Points on a hilly landscape, in no order, each with its height.
From any point a ball takes the steepest step (drop divided by distance) to one of its 5 nearest points. It stops when none of these is lower. Distance is the straight distance between rows; heights are no part of it.
K644 (h 4.01): [127  97 106 123 100  94 109 141 121  67 140 171 161  96  77 136 156  81
 119  68]
K547 (h 4.28): [125 126  85 126 127 181 118  97 161  98 103 101  92 106  94 106 130 105
 157  69]
K580 (h 5.27): [ 97 135 133 124  71 170 154 101 134 116  52 111 107 134 128 117 142 197
 124  95]
K591 (h 2.69): [111 130 124 112 110  91 138 136 144 111 138 133 140 134 138 125 109 122
 143 152]
K779 (h 1.43): [ 99 107 178 132 137  71 174 130  94 153 132 118 153 133 167 109  96 151
 136 184]
K705 (h 2.18): [109 150 116 145  93 119  74 128 162  34 140 120 150  87  98 111 173 105
  92  95]
K703 (h 2.21): [149 112 159  96 157 108 158 144  62 135 164 164 160 122 135 160  99  80
 178 177]
K290 (h 4.30): [173 118 132 122 176 134 113 204 176 125 248 132 162 143 171 120 120 123
 137  89]
K713 (h 3.92): [150 111 102 148 151 146  92 119 105 116 174 141  98 126  66 103  61  58
 161  56]
K271 (h 3.26): [120 102 130 101 117  58 141 155 134 105 183 122 148 138 153 128 132 161
 137 166]
K665 (h 2.25): [166 137 131 131 152 123 129 130  91 151 144 169 137 110 105 175 131  88
 159 140]
K235 (h 2.07): [151 156 127 117 123 117 115 142 151 143  85 115  95 141 123 147 143 126
 114 132]
K804 (h 1.60): [ 86  93 130 166 150 133 117  91 100 179  97 110 136 138 135 149 119 133
 141 176]
K758 (h 4.91): [ 91 153 137 139  91 109 128  74 129 163  67 124 152 108 154 133 135 189
 125 127]
K122 (h 1.77): [149 174 134 147 157 179  91 166 175 154 102 118  97 143 114 139 131 151
  99 147]
K821 (h 0.47): [ 71 104 154 164 184 151 199 131 143 172 143 128 141 159 139 142 116 155
  67 164]
K799 (h 2.28): [107 125 152 123 104  86 186  99 116 166 115 115 121 130 171  72 133 184
 148 150]
K537 (h 1.64): [100 125 128 126 147  65 115 114  63 139 108 149 196 154 140 167 133 137
 164 164]
K745 (h 3.83): [ 97 114 113 193 143 178 126  74 123 143  38 128  77 142 117 114 145 125
 104 136]
K842 (h 5.10): [ 88 107 138 127 104 119  95  86  99  47 122 133 186  63  55 119 119  62
 106  38]
K984 (h 4.42): [ 83 130 115 124  87 127 174  80 104 111  77 125 102 129 146  86 101 179
 151  94]
K177 (h 2.20): [142  96 160  92 128  76 172 131 125 134 154 109 140 130 186 112 134 173
 137 168]
K756 (h 1.02): [153 131 114 103 100 115 117 122 148 119  95 116 137 126 113 112 153 127
 124 104]
K651 (h 2.40): [142  85 112 131 155  71 140 148 102 101 225 169 150 113 103 126 126  69
 162  92]
K251 (h 1.05): [138 104 107  89 126  86 110 157 116  88 182 169 217 123 132 129 181  97
 145 129]
K555 (h 2.24): [120 144 134 128 130 134 135 155 146 132 148 123 109 145 142 108  88 125
 132 131]
K824 (h 2.22): [133 148 120 119  91 110 111 116 206  71 133 105 110  89 126 119 150 141
 100  83]
K578 (h 2.13): [166 114 130 135 160 152 117 168 141 114 217 132 106 125 121 129  84 101
 161  90]
K973 (h 2.41): [128 146 134 150 114 150 165 142 171 160 134 132  67 140 153  94 123 182
  94 127]
K78 (h 3.95): [112 137 112  94 103 157 120  94 156  88  96 104 108 110  96 107 130 121
 124  89]
K723 (h 2.27): [138 119 133 124 125 123 134 124  96 150  89 132 127 137 137 162 137 118
 140 168]
K614 (h 4.02): [140 127 113  89 113 100  87 160 168  79 174 175 177 111 111 147 209 123
  75  83]
K733 (h 1.51): [117 143 147 121 156 102 148 184 131 129 165 137 134 146 169 151  88 128
 127 158]
K215 (h 5.56): [105 139 141 101  94 127 119 105  93 132  56 113 168 117 129 149 142 138
 171 111]
K257 (h 4.22): [105 126 120 170 134 155 150  99 131 155  67 106  85 154 138 131 144 145
  64 159]
K790 (h 2.93): [164 143 106 129 157 149  95 141 184 105 173 144 112 132 117 154 142 118
 130  92]
K247 (h 1.54): [154  91 143 136 175 117 109 154  78 175 139 168 173 141 125 185 141 114
 138 179]
K496 (h 2.91): [111 152 148 120  90 112 175 109 113 139  95 124  75 125 158  77 142 188
 131 148]
K121 (h 1.40): [184 136 139 117 158 111 137 193 110 125 185 156 145 126 140 140 117 106
 150 153]
K128 (h 4.36): [123 173 132 119  76 123 130 123 152 146  47  94  90 123 133 135 185 159
  95  83]
K104 (h 4.31): [108 106 118 110  96 130 131 105 170  93 159 112  85 149 113  75 121 128
 140 105]
K124 (h 2.54): [173 139 116 131 129 155  95 129 116 135 102 145 128 110  93 153 108  74
 136 101]
K105 (h 4.06): [140 151 113 147 133 168  70 130 212 104 149  79  97 124 145  94 149 135
 146  68]
K851 (h 3.06): [ 99 143 111 161 117 148  82 101 144  95 154 117 116  66  62 117 164  95
 117  63]
K648 (h 2.63): [123 126 141 123  75 109 154 123 152 130 146 119 141 132 154 116 159 158
 126 155]
K307 (h 2.37): [116 140 130 145 127  85 160 123 140 150 112  91 117 141 156 124 153 181
  87 161]
K44 (h 1.52): [132 156 128 147 176 163 144 107  85 154 111 124 104 143 122 122 114  88
 132 192]
K389 (h 4.24): [183 151 133 123 179 160  99 210 150 139 163 126 154 119 151 163 138 137
  94 137]
K183 (h 2.17): [119 112 128 149 163 113 109  84  74 162 102 141 155 143 157 157  95 113
 166 194]
K55 (h 2.86): [169 151 122 116 158 117 135 172 128 140 124 133 156 133 145 152 142 119
 116 166]
K376 (h 2.53): [ 91 125 132 149 122 161 166 120 113 145  75 137  51 150 141  85  95 128
 143 150]
K498 (h 1.46): [168 117 142 119 167 144 113 162  84 149 176 158 126 114 107 151  74  72
 140 130]
K673 (h 3.48): [135 134 136  96 120  78 123 163 141 146 155  82 127 109 170 117 134 159
 125 150]
K219 (h 3.39): [158 115 127  92 135 120 120 162  94 126 126 161 180 131 118 164 158 104
 145 134]
K197 (h 3.50): [119 112 129 105 167 151 126 107 130 108 157 140  94 119 126 108  59  99
 193 121]
K201 (h 1.92): [105 126 148 143 108 134 172 119 124 152 111 117  94 131 143  98 102 142
 115 160]
K148 (h 0.89): [ 89 131 145 167 186 144 163 120  95 159 134 142 120 142 139 131  67 103
 114 177]
K599 (h 1.17): [113 153 137 138  72 128 111 131 171  60 148  96 120 112 129  69 166 167
  74  85]
K176 (h 3.61): [125 120 126 102 143  75 131 165 129  61 222 152 129 142 142 124 122 121
 146 124]
K196 (h 3.53): [125 146 136 149 113  66 114 109 120 168  87 112 163 151 161 155 164 185
 101 154]
K539 (h 4.62): [173 115 115  85 113 105  87 173 112 144 180 182 158 123 104 159 146  90
 133  82]
K934 (h 3.08): [ 80 124 136 125  70 131 148 102 163  94 105 112 101 124 118  79 163 162
  98  79]
K717 (h 1.36): [159 156  91 119 101 187  82 129 221 136  89 114  97 135 111 138 137 143
 101 116]
K662 (h 4.35): [128 134  94 149 150 188 101 105 202  84 172  95 114 129 110  85 119 128
 148  81]
K184 (h 1.42): [124 117 142 172 169 114 165 110 125 161 120 108 162 149 139 143 155 195
  76 219]
K460 (h 1.93): [145 153 105  91 110 142 117 125 199 103 127 125 103 132 133 132 168 159
 107  79]
K285 (h 1.22): [124 117 155 139 121  98 168 131 137 145 128 125 108 139 148 101 113 169
 120 152]
K123 (h 2.33): [ 86 164 146 143 125 115  85 109  82 155  92 153 177 132 138 190 140 162
 152 172]
K255 (h 4.75): [129 105 118 122 102 169 108  91 117  53 100 114 157  75  63 144 160 120
 109  70]
K426 (h 4.52): [155 128 149 155 174 176 101 146 195 101 212  96 123 147 143  90 145 118
 155  75]
K295 (h 1.12): [ 79  99 162 141 149 109 154 102  68 178 128 107 148 127 161 125  87 139
 136 185]
K979 (h 3.65): [188 117  88 124 135 174  95 110 108 138 131 155 114  87  78 151  83  80
 151  57]
K332 (h 2.34): [122 113 137 128 108 102 158 168 141 134 159 123 102 152 167 103  82 183
 112 165]
K575 (h 2.19): [108  89 137 173 188 192 153  74 114 162  90 127 125 165  99 160 100 123
 107 189]
K488 (h 3.66): [112 144 117 145  78 136 157 126 150 130  69 114  65 131 137  87 154 188
  94  95]
K480 (h 0.86): [112 136 157 157 186 143 175 156 141 167 141 128 131 142 159 119  89 129
 101 177]
K116 (h 0.19): [149 166 102 133 126 175 114 123 162 146  79 142  69 123  98 145 125 106
 104 135]
K787 (h 3.05): [147 131 120  93  91 139 127 135 138 101 109 128 142 106 110 134 195 104
 102 103]
K535 (h 2.57): [ 80 118 129 160 137 163 143  64  92 169  82 107  99 138 110 121 103 143
 152 161]
K301 (h 3.67): [172 146  88 155 143 190  61 120 182 107 140 115  85 102 103 147 133 121
 127  45]
K351 (h 1.97): [140 124 140 106 139 111 173 152 103 127 136 126 133 127 156 137  97  95
 154 177]
K420 (h 3.86): [188 129 147 130 144 107 112 182  96 162 160 189 176 155 144 157 139  98
  95 125]
K204 (h 1.94): [149 146 150 153 140 138 142 148 144 150 127 109 117 153 130 158 112 140
  61 183]
K211 (h 1.45): [ 67 113 140 137 126 101 142  79  67 165  87 120 141 142 154 101  81 151
 153 175]
K194 (h 4.33): [143 111 106  94 132  69 124 135 119 112 142 134 164 101 113 137 158 113
 135 123]
K165 (h 3.37): [ 88 155 114 155 120 198 153 107 119 172  57 122  45 164 106  95 110 134
 115 136]
K119 (h 3.32): [135 105  88 155 105 106  76 152 165  66 205 101 141 112 123 104 185 117
 112 100]
K85 (h 6.06): [ 65 126 126  99  70 150 125  84 113 111  87 111 140 106 105 124 127 129
 155  88]
K403 (h 3.33): [151 114 117  90 108  81 123 131 162  94 115 131 173 130 159 145 170 134
 116 117]
K657 (h 0.83): [ 87 120 142 123 124  70 158  90  54 163 101 124 149 130 179 105 114 144
 162 171]
K254 (h 6.31): [ 80 144 142 145 108 161 111  81  97 144  44 118 156 116 108 159 138 147
 153 128]
K544 (h 2.92): [151 127 116 112 127 125  93 127 137 108 180 142 100 115 116 112 102 124
 164 102]
K171 (h 2.44): [150 154 135 165 148 173 133 121 109 162  97 135  91 170  86 145  81  78
 142 132]
K240 (h 4.07): [107 139 122 105  98 135 137 113 123 131  72 119 116 126 132 137 122 102
 158  98]
K497 (h 3.03): [190 154 135 149 151 152 124 144 131 126 132 144 113 113 112 133 124 113
 137 121]
K195 (h 4.03): [120 143 125 128 100 174 145  72 131 142  49 100  83 128 114 136 132 129
 135 138]
K929 (h 1.26): [154 131 138  85 117  83 124 160 124 150 140 141 194 153 144 153 156 131
 112 173]
K788 (h 2.83): [147 154 100  95 113 175 111 137 146  99 109 115 102 104  96 129 162 123
 108  56]
K313 (h 4.96): [115 124  99 123  90 161 126 119 152  91 109  86  78 128  78  99  96 107
 170 104]
K231 (h 0.78): [ 93 111 164 144 162 104 172 110 102 178 106 117 163 134 146 160 119 177
  87 193]
K762 (h 4.14): [125 109 123  88 109 113 138  79  88  95 111 115 117 130 116 111 104  90
 192 126]
K348 (h 1.35): [113 115 147 133 138  96 124 126  74 165 106 135 163 147 144 165 148 137
 109 197]
K157 (h 4.99): [122  94 110  80 118  61 125 166 148  68 202 150 164 143 148 109 164 123
 109 140]
K759 (h 0.44): [184 126 138 154 177 145 113 185  75 189 167 186 153 144 112 176 105 104
 114 154]
K777 (h 3.80): [188 138 113 126 155 187  88 181 173 142 174 121 119 128 162 104 132 119
 116  99]
K261 (h 3.35): [117  86 120 112  98  68 130 120  89 109 153 152 172 108 102 131 149  95
 176  91]
K711 (h 1.76): [137 121 142 133 157 125 140 184  81 121 215 164 155 119 148 116  48  85
 161 114]

Call two points neighbours if one is among the 5 nearest of the other. Go from one point of each pair to the other, from neighbour to neighbour, staying as low as possible. Name the highest point that can't be avoided.
K759 and K821: K733
K756 and K821: K204
K285 and K821: K779
K821 and K929: K348
K756 and K599: K460
K821 and K657: K295
